Each row is a point on a landscape with many valleys, with its height.
A ball rolls from a point to whichever of its 2 nearest points has the largest drop for the distance, and stops where none of them is lower. Distance is the straight distance between rows; heights are no part of it.
davov h=1.99: [0.490,-1.383,4.745,-2.967,2.526,2.054,-0.105,2.971,0.438,0.094,-1.077,2.499,-1.186,-2.894,-5.152,3.233,-3.035,-1.974,0.107,0.432,-2.573,-0.350,0.945,-2.890]
kudub h=4.53: [0.327,-2.429,-1.423,-2.656,4.348,0.572,1.312,-1.225,-2.994,-0.655,0.564,-2.614,-1.267,-3.708,-3.465,4.752,-0.938,-6.809,1.043,3.163,-1.443,-0.049,4.323,2.677]
Tam h=3.39: [0.901,-2.855,-3.713,-0.030,-0.922,-1.959,-0.795,-0.557,-1.048,0.286,0.926,-4.740,2.509,-0.621,1.319,2.888,2.021,-0.991,-0.899,0.980,-3.123,0.960,-0.503,2.033]
Tivu h=4.89: [-0.871,0.315,-6.032,-0.396,-6.816,0.118,3.827,-4.976,-1.013,2.728,-1.887,0.098,2.038,4.658,6.522,-0.155,1.476,0.256,-0.351,3.581,2.523,-0.731,-3.268,4.157]
veked h=5.02: [-0.566,0.755,-4.006,-1.449,-1.527,-0.769,3.237,-2.126,2.049,-2.900,2.657,3.246,-1.168,-2.586,-1.230,-2.813,-0.996,-1.840,8.338,0.777,3.470,-3.436,2.486,1.399]
Zete h=4.43: [-0.360,-1.839,-4.923,2.398,-4.117,0.008,4.246,-5.577,-0.580,1.555,-2.212,-1.527,2.599,3.651,4.215,0.048,2.636,1.225,1.431,3.264,-0.237,-1.136,-3.009,2.968]
funa h=7.58: [-2.398,-1.529,1.137,2.987,-3.079,0.452,-1.496,-3.015,1.405,4.104,-0.942,-0.739,3.589,4.804,7.519,1.160,0.414,1.977,-6.520,1.723,-1.902,-0.243,-4.790,-0.545]
Rog h=5.28: [2.411,1.053,-2.063,-3.762,-7.817,-1.529,-0.697,-0.557,2.271,2.785,-0.809,-1.367,0.691,3.659,4.093,0.804,1.260,0.963,-4.723,0.735,1.853,2.036,-3.270,2.526]
dudu h=6.64: [1.240,0.204,0.671,1.134,-3.404,-0.610,3.049,-2.965,1.230,-0.639,-3.750,0.584,0.677,2.124,-0.070,-3.134,3.316,3.901,5.391,-0.805,-1.719,-1.712,-4.343,-2.290]
gibi h=3.87: [1.390,0.793,4.487,-1.630,1.355,0.550,-2.412,4.413,1.581,-0.461,-0.252,4.274,-1.515,0.019,-4.369,-0.070,-1.699,-0.416,0.162,-1.304,3.173,0.951,2.070,-0.961]
pom h=3.09: [-0.621,-0.033,-0.178,3.213,2.863,-0.995,-1.140,2.877,-1.982,-0.138,-0.754,1.021,3.008,0.539,0.800,-1.259,2.192,3.273,3.203,-2.350,-2.628,-1.102,-1.088,-3.502]
Pedi h=5.18: [-0.458,-2.824,2.458,-3.349,-2.619,-1.423,-2.441,0.282,-2.581,-0.436,0.150,-4.143,2.500,-1.267,0.761,2.091,0.380,-5.013,-0.177,1.189,-1.903,2.719,-0.056,1.014]
gab h=1.83: [0.109,-1.343,0.955,-0.058,1.734,-1.076,-2.879,4.568,-1.925,0.406,1.682,0.145,-2.228,-1.125,-2.503,2.459,-2.353,-2.321,-1.890,-1.897,-3.147,1.475,3.331,-3.016]
tasu h=3.18: [0.846,0.086,2.212,0.678,3.004,-0.461,-2.946,5.282,1.517,0.537,0.006,4.578,-1.435,-1.342,-2.909,0.889,-2.404,2.833,1.320,-1.632,-1.181,-1.405,2.151,-5.359]
pufa h=4.04: [1.067,-2.523,-5.904,1.279,-4.003,-0.070,3.454,-5.800,0.378,0.867,0.284,-2.505,0.349,0.701,3.082,-0.229,1.105,-0.315,-0.155,3.334,0.686,-1.308,-1.943,3.316]
Nuzaf h=3.33: [-0.846,2.003,0.215,3.935,4.123,2.021,0.930,1.481,1.863,-0.481,2.902,4.010,-2.283,-1.342,-2.249,-1.355,-2.183,3.957,0.584,-2.776,-1.076,-3.155,1.706,-2.777]
danir h=5.42: [-1.321,1.374,-3.291,-0.479,-7.011,-1.179,1.513,-3.981,-0.686,0.390,-1.003,-0.067,1.010,5.486,4.779,-2.594,2.901,0.421,2.123,1.858,3.397,-0.137,-3.803,2.056]
Zib h=1.12: [-1.262,-0.323,1.164,-4.107,4.393,3.971,2.471,3.249,3.093,-3.776,-1.686,5.039,0.992,-1.073,-6.292,2.244,-4.731,2.449,1.528,4.560,1.086,-1.054,-0.096,0.393]
viko h=3.69: [1.341,-3.410,-4.507,0.516,-1.165,-1.510,1.005,-4.197,-0.078,0.624,0.314,-4.650,2.150,-0.911,2.152,1.914,2.613,-1.782,0.755,3.123,-0.776,-0.603,-0.859,2.856]
Zut h=6.24: [-1.382,0.052,-1.418,-1.803,-4.936,-0.077,-2.569,0.527,1.200,4.106,-1.038,-0.912,4.717,4.092,7.091,3.545,-0.009,1.074,-6.666,0.349,-1.548,1.766,-2.695,1.577]
boze h=4.71: [-1.041,-1.891,-1.073,-4.165,2.806,1.445,2.070,0.392,-2.986,-2.211,-0.192,1.480,-0.737,-3.692,-3.918,3.968,-3.920,-7.237,2.046,4.640,1.636,0.057,4.034,2.984]
Zose h=2.39: [1.093,-0.574,0.056,1.218,3.473,-1.138,-2.861,3.860,0.983,0.300,-0.880,2.914,-1.577,-3.590,0.013,1.933,-2.220,3.958,2.142,-1.582,-4.022,-2.132,1.961,-8.645]
Zusef h=3.96: [-1.912,1.341,-1.847,2.795,8.749,3.084,1.593,2.691,0.474,-0.914,0.038,3.992,1.676,-2.328,-2.972,1.114,-2.112,3.755,1.245,0.399,-1.389,-2.496,1.573,-0.896]
Fem h=1.80: [1.203,2.092,-1.218,-1.486,1.717,0.957,0.652,2.996,0.928,-1.782,3.442,2.068,-3.412,-2.362,-4.006,0.076,-2.066,-0.698,-0.170,-2.116,1.076,0.357,2.700,1.564]
Vupe h=2.26: [-0.559,1.593,5.428,-4.682,0.362,-1.101,-3.019,4.180,-4.861,-0.532,-1.936,0.793,-1.026,0.327,-2.090,0.714,-2.919,-6.048,-2.657,0.323,2.427,4.300,2.880,0.387]
toroz h=5.21: [-1.335,-0.327,-0.572,3.365,1.713,0.236,-2.398,-1.019,-2.488,0.836,2.349,-3.161,1.291,1.132,2.888,-1.504,2.523,-0.638,-3.487,-0.632,0.413,0.387,-1.366,0.694]
fimu h=9.52: [1.811,-0.369,-0.520,1.008,-6.092,-0.733,3.482,-1.036,3.637,4.174,-5.371,2.308,1.117,5.347,3.733,0.375,-0.154,6.566,-1.158,-0.829,-3.652,-0.791,-4.360,-1.206]
loda h=4.39: [-2.533,-0.051,-0.836,3.655,7.800,2.533,-1.072,4.050,-0.894,-0.324,1.616,4.113,0.948,-1.172,-2.633,1.427,-3.629,2.145,-1.666,0.990,-0.283,-1.172,3.576,-0.088]
Bega h=4.31: [-0.714,0.717,2.333,5.090,1.091,0.928,-2.403,0.904,1.394,0.622,3.677,3.673,-3.638,0.083,-0.154,-2.856,-2.566,2.721,-1.227,-2.471,1.260,-2.921,1.514,-4.178]
Dubud h=5.16: [-0.307,1.289,-0.938,2.143,-5.727,0.555,3.657,-4.360,1.336,0.019,-0.404,-0.251,-2.134,5.175,2.116,-4.034,1.543,2.841,-0.918,-0.338,1.094,-0.769,-4.025,1.236]
vufof h=5.24: [-1.693,0.593,0.773,-1.011,4.094,1.859,-1.257,3.553,-4.540,-1.760,0.883,1.323,0.239,-1.788,-2.392,1.165,-2.842,-4.239,-2.409,1.424,2.351,2.190,3.006,2.959]
zal h=5.91: [2.344,-0.671,5.390,-5.397,-0.237,-1.090,-0.917,2.798,1.683,-1.227,-3.376,3.044,-0.018,-0.930,-4.482,1.806,-1.331,-3.796,4.891,1.268,3.988,1.946,1.824,0.506]
pimu h=5.37: [-0.703,-2.463,3.686,-5.404,-2.965,-1.189,-1.739,-0.451,-3.776,-0.935,-0.893,-2.291,1.014,-2.441,-0.630,1.536,-1.025,-7.463,2.033,2.270,0.505,2.703,1.704,0.611]
Dis h=8.15: [0.696,-4.286,0.875,3.629,0.010,0.437,0.099,-5.094,1.559,2.617,-0.575,-4.469,2.009,0.048,2.942,0.910,1.390,0.097,-4.723,2.710,-2.470,-0.800,-2.861,0.992]
pav h=1.81: [-1.288,2.476,2.284,-1.430,3.940,3.773,1.944,2.771,4.585,-2.438,-0.026,6.516,0.869,-0.313,-5.749,-0.441,-3.885,5.240,1.980,2.276,1.871,-1.449,0.743,0.632]
Vir h=3.34: [1.801,-0.614,-2.256,-2.512,-1.793,-0.725,0.139,-0.201,-1.103,-2.128,2.957,-1.173,-2.000,-2.624,-1.959,0.182,0.239,-3.630,1.469,-0.179,1.171,0.691,0.328,1.658]
rudil h=4.56: [-1.862,1.609,-2.468,3.198,6.411,3.198,3.348,-2.293,-0.263,-1.625,2.332,1.230,0.951,-2.239,-2.046,-0.760,-0.702,0.278,3.375,1.090,1.694,-2.642,2.853,4.450]
Rede h=6.80: [0.689,-4.017,1.558,2.276,-1.505,-0.946,-1.898,-0.999,2.442,2.237,0.213,-2.147,1.277,-0.916,1.999,1.714,-0.562,1.877,-3.174,0.016,-5.284,-0.732,-1.939,-4.108]
zire h=6.00: [1.947,0.031,5.352,-2.405,-0.893,-3.311,-4.681,3.819,1.047,0.817,-0.148,-0.249,-2.885,1.223,-1.968,0.350,0.429,-2.732,-1.784,-2.437,2.133,3.574,2.155,-1.850]
zabu h=7.45: [1.988,-0.210,3.013,0.176,-0.728,-2.662,-2.141,1.945,3.011,0.708,-3.481,0.851,1.139,0.198,0.164,-1.004,2.043,4.272,3.068,-2.787,-2.824,-0.753,-2.186,-6.129]
mitun h=4.10: [-0.379,-0.131,-1.309,3.931,5.170,1.847,1.448,-2.861,-0.677,-0.467,1.919,-1.385,0.188,-2.020,-0.781,-1.127,1.072,-0.685,0.496,-0.165,0.213,-2.049,0.912,2.593]
fef h=3.47: [-0.945,4.667,0.434,-2.985,0.891,0.253,-1.954,3.567,-2.958,-3.156,1.363,1.939,-1.052,-0.975,0.229,-3.386,-0.952,-2.466,0.156,-0.224,7.861,2.287,2.093,3.883]
paz h=7.02: [1.473,0.182,1.652,2.081,-2.000,-1.723,1.121,-1.187,2.463,0.435,-4.153,0.850,0.358,2.073,0.759,-2.895,2.564,5.886,3.092,-2.393,-3.094,-1.530,-3.609,-5.622]
Takom h=2.93: [1.586,-0.132,1.375,0.937,0.034,1.226,2.142,-2.005,1.964,-1.010,1.589,0.644,-1.217,-2.065,-2.224,-2.085,0.480,0.922,1.868,-1.492,-0.465,-2.234,-2.359,-0.800]
Deker h=2.40: [-0.035,-0.833,4.081,-2.630,-6.103,-3.789,-6.296,1.937,3.359,2.978,-1.284,-1.708,1.357,4.825,3.881,1.644,0.869,0.401,-4.354,-1.208,-0.299,3.083,-0.724,-2.232]
solab h=2.61: [1.822,-2.110,-4.399,0.651,2.578,-1.428,1.575,-1.748,0.149,-0.575,-1.563,-3.740,2.427,-3.074,-0.070,2.345,2.714,0.692,3.241,0.890,-4.546,-1.067,-0.616,-0.453]
Muvo h=4.41: [1.089,1.431,-4.802,-0.829,-4.291,-1.382,1.731,-3.301,-0.131,-1.978,4.295,-1.719,-2.985,-0.741,0.942,-3.087,0.889,-0.732,-0.048,-0.249,3.535,-0.069,0.043,3.091]
bep h=6.36: [2.913,-1.117,6.528,-3.820,0.012,-2.393,-2.640,3.839,2.237,-0.353,-3.814,1.354,0.780,-0.694,-3.105,1.202,0.653,-1.873,3.941,-1.347,1.255,2.087,0.689,-1.360]
bolen h=9.21: [0.747,-0.259,-2.422,1.262,-5.743,1.178,5.258,-1.618,1.649,4.975,-5.455,3.028,2.130,5.589,5.294,2.056,-0.242,5.111,-1.880,-0.361,-3.304,-0.642,-3.853,2.220]
foz h=6.29: [0.254,-0.346,-2.574,1.155,-6.106,-0.557,5.043,-4.824,0.811,-0.439,-4.347,-0.062,0.411,4.037,1.728,-2.042,2.545,3.364,5.417,1.520,-1.110,-1.618,-3.785,-0.501]
Zeni h=2.53: [-1.100,-2.747,-0.256,1.119,1.623,-2.621,-3.867,3.908,-2.283,1.099,1.268,-2.634,0.067,-0.800,0.147,3.712,-1.063,-1.690,-1.769,-1.318,-5.789,1.429,3.376,-3.303]
rilid h=2.74: [-0.045,1.122,-1.887,-1.161,7.361,4.611,4.362,-1.823,1.596,-2.208,-1.963,2.565,1.343,-5.092,-2.664,1.027,-0.187,2.826,5.755,1.863,-1.049,-4.166,-0.259,-1.437]
Sak h=3.31: [-4.824,3.860,-2.114,4.477,-1.168,1.561,2.990,-3.670,-3.019,-2.029,1.003,-1.348,-0.510,4.941,2.991,-4.426,3.298,1.133,2.057,-1.088,1.691,-0.257,-0.488,2.642]
lida h=2.37: [-0.013,1.603,0.190,0.829,3.594,2.945,3.632,-1.406,1.275,-1.590,-0.175,2.606,0.181,-2.895,-3.010,-1.478,-0.067,2.778,5.007,-0.651,-0.554,-3.237,-1.118,-0.962]
Zet h=2.44: [-0.246,-0.026,-1.402,0.580,0.039,-1.642,-1.434,2.609,-2.032,-0.886,0.010,-0.943,3.424,1.952,1.433,-0.624,3.715,0.758,3.677,-1.620,-1.806,0.575,-2.135,-0.031]
bovit h=5.00: [0.234,3.839,-1.550,0.062,-2.105,0.586,2.084,-1.861,0.605,-2.133,4.811,0.057,-3.441,-1.359,-0.249,-4.629,0.021,0.372,0.409,-1.985,4.150,-0.261,1.152,3.036]
nid h=4.57: [0.360,-0.940,2.153,-4.794,-6.478,-2.964,-3.717,1.202,-0.043,1.947,-0.088,-4.393,-0.279,1.659,0.534,2.471,-0.063,-2.052,-5.092,-0.492,-2.369,3.942,0.918,-0.589]
til h=2.04: [-1.173,-1.737,5.444,-3.936,0.696,0.285,-0.592,-0.138,-3.851,1.155,0.094,-2.343,-0.985,-1.814,-3.191,3.096,-2.781,-6.301,-2.403,0.594,-3.319,2.395,3.095,-0.579]
moru h=5.22: [-1.458,0.792,-0.358,-3.114,-1.179,0.499,-1.488,-0.654,-3.440,-2.393,1.156,0.262,-0.667,-3.792,0.828,-2.390,-1.207,-6.254,1.323,2.385,7.137,1.031,1.455,2.465]
gelif h=8.89: [0.367,-2.348,-3.390,4.123,-2.328,0.889,5.040,-3.516,1.648,4.590,-3.597,0.436,0.979,4.377,4.799,1.411,-0.313,4.993,-4.292,1.009,-3.977,-1.232,-3.235,1.294]
kerug h=3.03: [2.809,2.739,-0.207,-1.386,-0.721,-1.486,0.367,1.735,3.164,-1.562,2.683,1.482,-3.965,-0.340,-3.546,-1.991,0.513,1.107,1.888,-3.527,3.319,0.319,1.901,1.049]
zabe h=3.24: [0.790,-1.901,-0.764,1.468,7.137,1.169,0.307,0.015,1.364,0.745,-1.306,-0.864,0.060,-4.602,-1.279,3.049,-0.090,1.626,0.280,-0.145,-5.288,-2.838,0.944,-4.734]
dos h=2.96: [1.177,0.404,-1.608,-1.191,7.434,3.079,2.787,-0.214,1.575,-1.151,-2.033,1.270,-0.401,-5.472,-2.174,2.143,0.609,2.726,2.677,0.154,-3.719,-3.280,-0.348,-3.652]
gemit h=0.91: [-0.647,-0.650,-2.617,5.549,3.501,-1.362,-0.022,-1.358,-0.446,1.258,-2.707,-1.025,1.542,0.216,3.114,-0.211,1.953,5.876,1.409,-1.389,-6.251,-2.093,-0.192,-6.987]
lagig h=6.47: [-0.073,3.503,3.085,2.766,-3.206,-1.007,0.428,-2.220,3.420,0.096,0.287,0.947,-3.620,5.767,0.664,-5.296,2.599,3.459,-0.174,-3.679,3.754,-0.021,-1.165,-0.989]
nabit h=3.86: [2.126,-0.392,-4.590,-2.375,-5.174,-1.495,0.071,-2.121,-0.565,-0.590,2.692,-3.523,-2.346,-1.043,0.654,-0.241,0.746,-2.463,-1.469,0.950,1.744,1.371,-0.780,2.307]
Dozog h=6.26: [-0.904,-2.478,1.008,2.226,7.637,0.215,-2.635,2.936,-2.993,0.764,-0.693,-1.537,1.877,-1.882,-1.331,4.103,-0.528,-3.869,-1.865,0.895,-2.967,0.596,3.769,0.871]
kaze h=3.55: [-0.640,0.582,-0.404,2.482,5.815,1.188,0.155,2.699,-1.004,-0.940,-1.435,2.507,2.666,-2.098,-1.604,-0.350,0.373,2.536,3.370,-1.063,-2.614,-1.631,-0.181,-2.763]
Sel h=6.05: [-0.272,1.701,1.333,-3.658,-3.410,-0.211,-2.792,-1.199,-2.224,-0.707,0.585,-4.137,-2.646,-2.345,1.547,-2.471,0.488,-3.930,-3.384,0.639,5.177,2.046,-1.709,0.597]
kitu h=4.35: [0.264,-1.474,-0.961,-2.442,5.422,2.046,1.893,1.391,-0.894,-0.916,1.024,-0.639,-1.991,-3.863,-4.796,4.959,-1.744,-3.641,0.511,1.147,-2.194,-0.628,3.108,1.130]
beza h=0.59: [0.292,1.025,0.337,-0.458,1.427,-0.465,-2.053,4.799,-0.558,-0.543,3.563,2.275,-4.332,-0.856,-3.438,0.653,-2.920,-1.026,-3.198,-2.646,0.795,1.203,3.720,-1.123]
Ropep h=1.75: [-0.989,1.092,-1.999,2.511,0.548,-0.459,1.026,-0.468,-2.812,-1.708,0.528,-0.194,2.063,1.875,0.919,-2.346,3.537,0.778,4.365,-1.624,0.680,-0.669,-1.377,1.244]
papo h=4.66: [-3.059,2.755,-2.151,2.002,1.994,0.603,-2.134,-1.069,-4.406,-0.928,2.899,-3.537,0.635,1.031,4.071,-2.769,2.446,-1.434,-3.204,-0.615,3.564,0.994,-1.493,2.160]
zor h=4.62: [-0.234,3.638,-1.201,-1.535,-0.424,0.459,3.770,-0.675,3.365,-2.844,1.322,4.692,-1.482,-1.501,-2.964,-2.505,-1.361,1.355,8.102,0.010,4.229,-2.410,2.733,2.598]
Dut h=8.62: [1.041,-3.002,-3.717,5.577,0.710,-0.237,3.649,-5.320,2.176,3.476,-2.595,-2.451,0.456,3.014,3.313,1.012,1.158,4.122,-4.339,1.733,-4.026,-1.731,-2.009,1.433]
Segin h=2.18: [0.472,-1.313,-4.308,3.471,1.081,-0.821,2.670,-2.806,-0.167,0.484,-2.514,-3.360,2.610,1.028,1.646,0.341,3.694,3.381,1.976,0.854,-4.591,-1.459,-1.872,-0.179]
vume h=5.71: [1.289,2.482,3.442,-3.115,-1.183,-2.318,-4.113,2.429,0.531,-0.228,0.096,-1.293,-3.986,0.940,-0.609,-2.187,1.061,-2.334,-2.808,-2.418,6.316,3.718,1.178,0.173]
Gidoz h=2.43: [-1.171,-2.426,5.091,-3.026,3.207,1.388,-0.074,1.247,-2.170,1.348,-0.306,0.317,-1.785,-2.483,-4.742,4.431,-4.171,-4.342,-2.071,0.985,-4.556,0.526,3.047,-2.258]
zepim h=5.77: [0.224,2.852,1.880,0.827,-5.796,-0.316,1.851,-4.986,2.536,-0.483,-0.459,-0.119,-2.974,4.682,1.980,-5.570,2.630,1.900,-0.009,-0.945,5.084,-0.021,-3.084,0.966]
mipel h=5.63: [-0.639,1.689,2.000,-4.021,-1.278,-0.431,-2.379,1.151,-4.178,-1.477,0.388,-1.975,-2.487,-2.430,-0.372,-1.274,-0.924,-5.734,-2.036,0.474,4.691,2.876,0.831,1.635]
Teze h=2.62: [-1.034,2.851,1.961,1.677,4.064,2.991,0.923,2.808,3.368,-0.790,1.455,6.451,-0.830,-0.708,-4.323,-1.648,-3.769,4.627,0.822,-1.073,0.754,-2.488,1.800,-1.526]
vugip h=3.75: [0.708,0.138,4.203,-4.717,-5.013,-4.184,-5.465,1.723,1.274,1.949,-0.956,-3.774,-0.778,3.345,1.661,0.729,1.542,-2.381,-4.058,-1.176,1.866,4.686,0.068,-1.070]
belab h=5.98: [-0.642,-1.794,0.311,2.452,5.753,0.956,-2.210,0.295,-3.015,0.166,1.350,-2.697,0.813,-1.944,-0.395,1.338,0.770,-3.417,-2.505,0.690,-0.248,0.432,1.895,1.842]
poz h=5.89: [-0.626,0.769,-3.066,0.539,-5.903,-1.458,2.472,-3.497,-0.602,-1.064,-1.600,0.254,0.736,4.060,2.085,-3.200,3.218,0.745,6.665,0.987,1.915,-1.634,-2.509,0.849]
fufon h=3.00: [0.699,-2.678,-2.721,0.557,2.185,-2.049,-1.860,2.583,-1.858,0.109,0.851,-4.181,1.379,-1.277,-0.435,3.654,1.027,-1.400,-0.985,-1.009,-5.372,1.421,1.847,-0.298]
sifo h=4.97: [-1.514,2.009,-2.106,1.253,2.870,2.384,1.809,-1.853,-2.162,-2.505,3.493,1.077,0.431,-2.970,-0.398,-2.112,-1.021,-1.910,1.966,1.138,4.372,-0.686,2.421,4.440]
susu h=5.14: [1.369,-0.108,4.327,-1.045,-1.652,-1.293,-3.754,1.818,0.794,0.429,0.312,-0.237,-0.236,0.838,-0.342,-1.088,1.460,-1.310,-0.485,-1.933,1.620,1.600,-1.251,-1.487]
Turu h=2.92: [1.628,-1.214,-3.441,-0.674,1.702,-0.203,1.667,0.013,-0.855,-1.621,1.259,-1.395,0.385,-3.534,-1.607,1.287,0.929,-1.280,3.335,-0.027,-1.853,-0.909,-0.051,0.706]
sov h=4.06: [0.172,-2.333,0.066,0.916,5.835,1.682,-0.056,0.437,0.125,0.951,1.887,-1.215,-2.347,-3.798,-3.672,3.605,-1.367,-2.230,-2.178,0.336,-3.127,-1.075,2.811,-1.010]
Kob h=4.94: [-0.005,-2.911,0.791,-4.183,-6.376,-1.209,-1.692,-1.231,-0.057,1.151,-0.429,-4.940,2.755,0.218,1.808,3.218,-0.142,-2.673,-3.466,1.705,-2.904,2.894,-0.179,1.404]
Guz h=3.64: [0.155,-1.690,0.551,3.521,5.543,2.034,0.699,-1.158,0.770,0.301,1.413,-0.489,-0.627,-3.223,-1.751,0.792,-0.110,0.269,-0.480,-0.256,-2.323,-2.481,0.061,-1.345]
kol h=5.58: [0.831,-1.359,4.840,-5.472,-1.110,-0.596,-0.744,1.758,-2.096,-1.267,-2.312,1.448,0.558,-2.032,-2.987,2.188,-1.958,-6.658,3.733,2.263,1.268,2.291,1.786,0.752]
kapa h=3.59: [2.731,-1.045,-0.013,0.986,-3.060,-0.698,1.252,-1.610,3.229,0.285,0.574,-0.529,-1.629,0.324,-0.840,-1.675,1.274,2.682,-0.650,-1.162,-2.034,-1.084,-3.468,-1.947]
fas h=2.55: [-2.786,2.653,-2.453,4.102,-1.262,0.468,3.353,-2.213,-2.457,-1.523,-0.634,-0.644,0.111,4.485,1.087,-3.068,3.533,2.843,4.418,-2.119,-0.719,-1.109,-1.002,0.373]
sim h=1.69: [0.244,-1.492,-1.882,4.349,3.584,-1.670,-2.247,0.876,0.276,0.921,-0.751,0.792,-0.415,-2.605,2.625,1.374,-0.631,4.953,1.621,-0.605,-5.176,-2.966,1.012,-8.995]
kobu h=4.58: [1.726,1.745,-3.495,-2.471,-6.678,-1.317,-0.166,-1.975,0.363,0.634,1.518,-2.662,-1.957,1.807,3.315,-1.599,1.080,0.322,-4.484,0.732,3.387,1.474,-2.845,2.062]
razin h=4.01: [1.593,3.688,0.177,-1.567,1.086,0.537,2.403,1.836,3.463,-2.180,1.548,3.997,-1.995,-1.334,-4.640,-2.086,-0.931,2.963,4.495,-2.170,3.027,-1.006,1.937,1.576]
pon h=1.64: [-0.054,-0.801,-3.023,4.904,4.090,-0.422,1.816,-1.988,-0.004,0.306,-1.145,-1.597,1.205,0.034,0.569,-0.585,2.503,3.721,1.469,-1.286,-4.301,-2.372,-0.683,-2.365]
gatid h=6.51: [2.095,-3.881,-0.668,-0.171,-3.982,-0.813,0.210,-1.803,2.646,2.087,-1.269,-3.559,2.836,-0.816,1.596,2.912,0.026,1.673,-2.575,0.772,-5.247,0.378,-2.523,-0.741]
tona h=2.63: [-2.249,5.252,0.547,-0.010,1.404,1.362,-0.867,1.508,-2.760,-2.392,2.565,1.902,-0.057,0.342,1.035,-4.795,0.177,-0.257,0.687,-1.484,6.387,1.168,0.979,3.288]
Tok h=5.65: [-0.883,0.178,0.544,0.577,2.726,1.831,-2.004,0.721,-3.597,-0.925,2.445,-1.100,-0.190,-2.194,-0.165,-1.086,-0.095,-3.370,-2.688,-0.082,2.362,1.326,0.510,1.602]
Kof h=1.49: [-1.594,-0.424,6.491,-3.899,-0.670,-1.613,-3.163,2.301,-4.393,1.187,-0.508,-1.848,-0.746,-0.046,-1.122,1.599,-2.473,-5.731,-3.511,-0.226,-1.346,3.842,2.835,-1.050]
mip h=6.25: [1.064,-2.520,-0.956,-0.873,-5.372,-0.521,0.195,-0.405,3.109,3.177,-3.346,-1.494,5.300,1.913,4.410,3.439,-0.478,3.580,-2.352,0.033,-5.136,0.396,-2.917,0.202]
sis h=4.92: [-1.442,-1.303,-0.623,-3.480,0.349,0.335,-0.402,0.668,-3.737,-2.706,0.013,2.371,0.702,-3.594,-0.973,0.658,-3.075,-7.762,2.787,3.957,4.910,0.701,3.137,2.509]
Galo h=5.64: [-0.452,4.298,1.015,2.085,-2.020,0.199,1.673,-1.762,1.086,-1.687,3.045,0.880,-2.728,2.397,-0.194,-5.789,1.168,2.371,1.489,-3.122,3.786,-0.156,0.364,1.297]
Boti h=5.35: [-2.135,2.272,-3.213,0.189,-0.738,0.681,2.899,-3.627,-0.346,-2.596,3.706,1.680,-0.558,-2.152,0.677,-3.996,-1.117,-2.205,5.036,0.435,5.145,-2.057,2.914,2.828]
fufi h=4.18: [1.334,0.752,2.824,0.830,0.722,-1.404,-3.149,4.010,1.907,0.236,0.636,2.415,-1.330,0.017,-2.227,-1.219,0.031,1.299,0.977,-3.269,0.816,0.058,0.534,-2.704]
buser h=4.42: [1.190,-0.393,-2.394,2.187,-4.727,-0.918,2.055,-1.806,1.895,1.643,-0.434,-0.269,-0.563,4.105,2.323,-1.503,1.436,4.224,-1.875,-0.940,-1.900,-0.229,-3.689,-0.320]
dat h=5.78: [-0.218,-0.150,1.754,1.069,-1.805,-0.685,-3.006,0.643,-0.332,0.354,1.801,-1.194,-0.077,2.080,2.354,-1.893,1.808,-0.079,-2.342,-1.200,0.524,0.829,-2.582,-0.758]
Sar h=4.84: [-1.697,-0.583,-0.064,0.252,5.745,1.930,-0.726,5.395,-1.978,-0.994,0.766,3.224,0.288,-0.842,-4.223,2.933,-4.255,-1.452,-2.779,1.717,-0.404,0.983,3.645,0.605]
tul h=1.57: [-0.291,-0.569,2.195,-3.359,4.500,3.640,1.586,3.373,0.968,-1.649,-1.289,3.841,-0.139,-2.910,-6.093,3.784,-3.987,-0.330,0.499,2.656,-1.337,-1.131,0.562,-1.058]
mola h=7.17: [-0.977,-3.762,1.502,3.217,-2.734,-0.503,-2.837,-1.445,1.766,3.271,0.494,-1.713,1.966,2.048,5.315,1.328,-0.734,2.215,-5.518,0.688,-3.099,-0.212,-2.818,-2.794]
zelom h=1.29: [-3.176,4.138,1.754,3.088,2.471,1.598,-2.342,2.000,-1.797,-0.702,3.601,3.044,-1.003,1.705,1.230,-4.387,-0.866,1.107,-1.972,-2.791,4.394,-0.050,1.345,0.088]
fipib h=3.07: [0.457,1.074,3.560,-3.450,1.229,0.137,-1.423,5.315,-1.466,-1.319,-1.180,3.616,-1.342,0.091,-4.656,1.359,-2.903,-3.508,-1.090,0.396,2.466,2.964,2.612,0.800]
dugo h=4.03: [-4.580,4.215,-2.358,2.416,0.251,1.154,0.128,-3.444,-4.246,-1.671,1.599,-2.314,0.416,3.051,4.997,-4.324,3.028,-0.358,-0.108,0.240,4.699,-0.025,-1.982,2.967]
Vuro h=7.91: [-0.374,-2.611,0.713,1.005,-3.472,1.147,-0.224,-4.386,0.688,2.576,-0.947,-2.990,3.366,1.904,5.327,0.045,1.476,-0.103,-4.841,2.629,-0.300,0.614,-4.793,1.489]
dotu h=4.46: [0.963,4.521,2.098,-3.303,0.542,-1.295,-2.644,4.139,-0.148,-1.516,0.352,1.558,-3.106,0.067,-1.681,-2.092,-0.810,-1.990,-1.041,-1.696,8.046,3.638,3.506,2.583]
medu h=6.91: [2.332,-1.197,5.763,-2.139,-0.830,-3.558,-3.746,3.726,3.763,0.845,-3.317,0.066,0.375,-0.051,-1.575,0.918,1.220,1.309,2.755,-2.777,-1.730,1.438,0.370,-4.545]
zis h=8.37: [1.918,-3.840,-2.481,3.425,-0.776,0.003,1.717,-5.182,2.590,4.487,-2.043,-3.371,2.098,1.435,3.856,2.664,0.625,1.550,-6.585,3.052,-3.353,-1.086,-2.148,3.065]
davuv h=5.87: [1.372,0.100,-1.672,-1.909,-6.841,0.220,0.498,-0.155,2.481,4.535,-1.909,0.499,3.679,3.992,5.758,2.955,0.172,2.537,-4.289,0.181,-1.765,1.248,-3.491,2.651]

Call two points neighbours if one is among the 2 nearest of the other. Go from one point of each pair to the other, from neighbour to neighbour, staying as low as possible. Name the highest point that can't be avoided.
Kof and Ropep: zire
Deker and Zib: zabu
Kof and zelom: Bega
gemit and Zib: fufi
lida and beza: Boti
Kof and Zib: Gidoz
susu and Ropep: dat
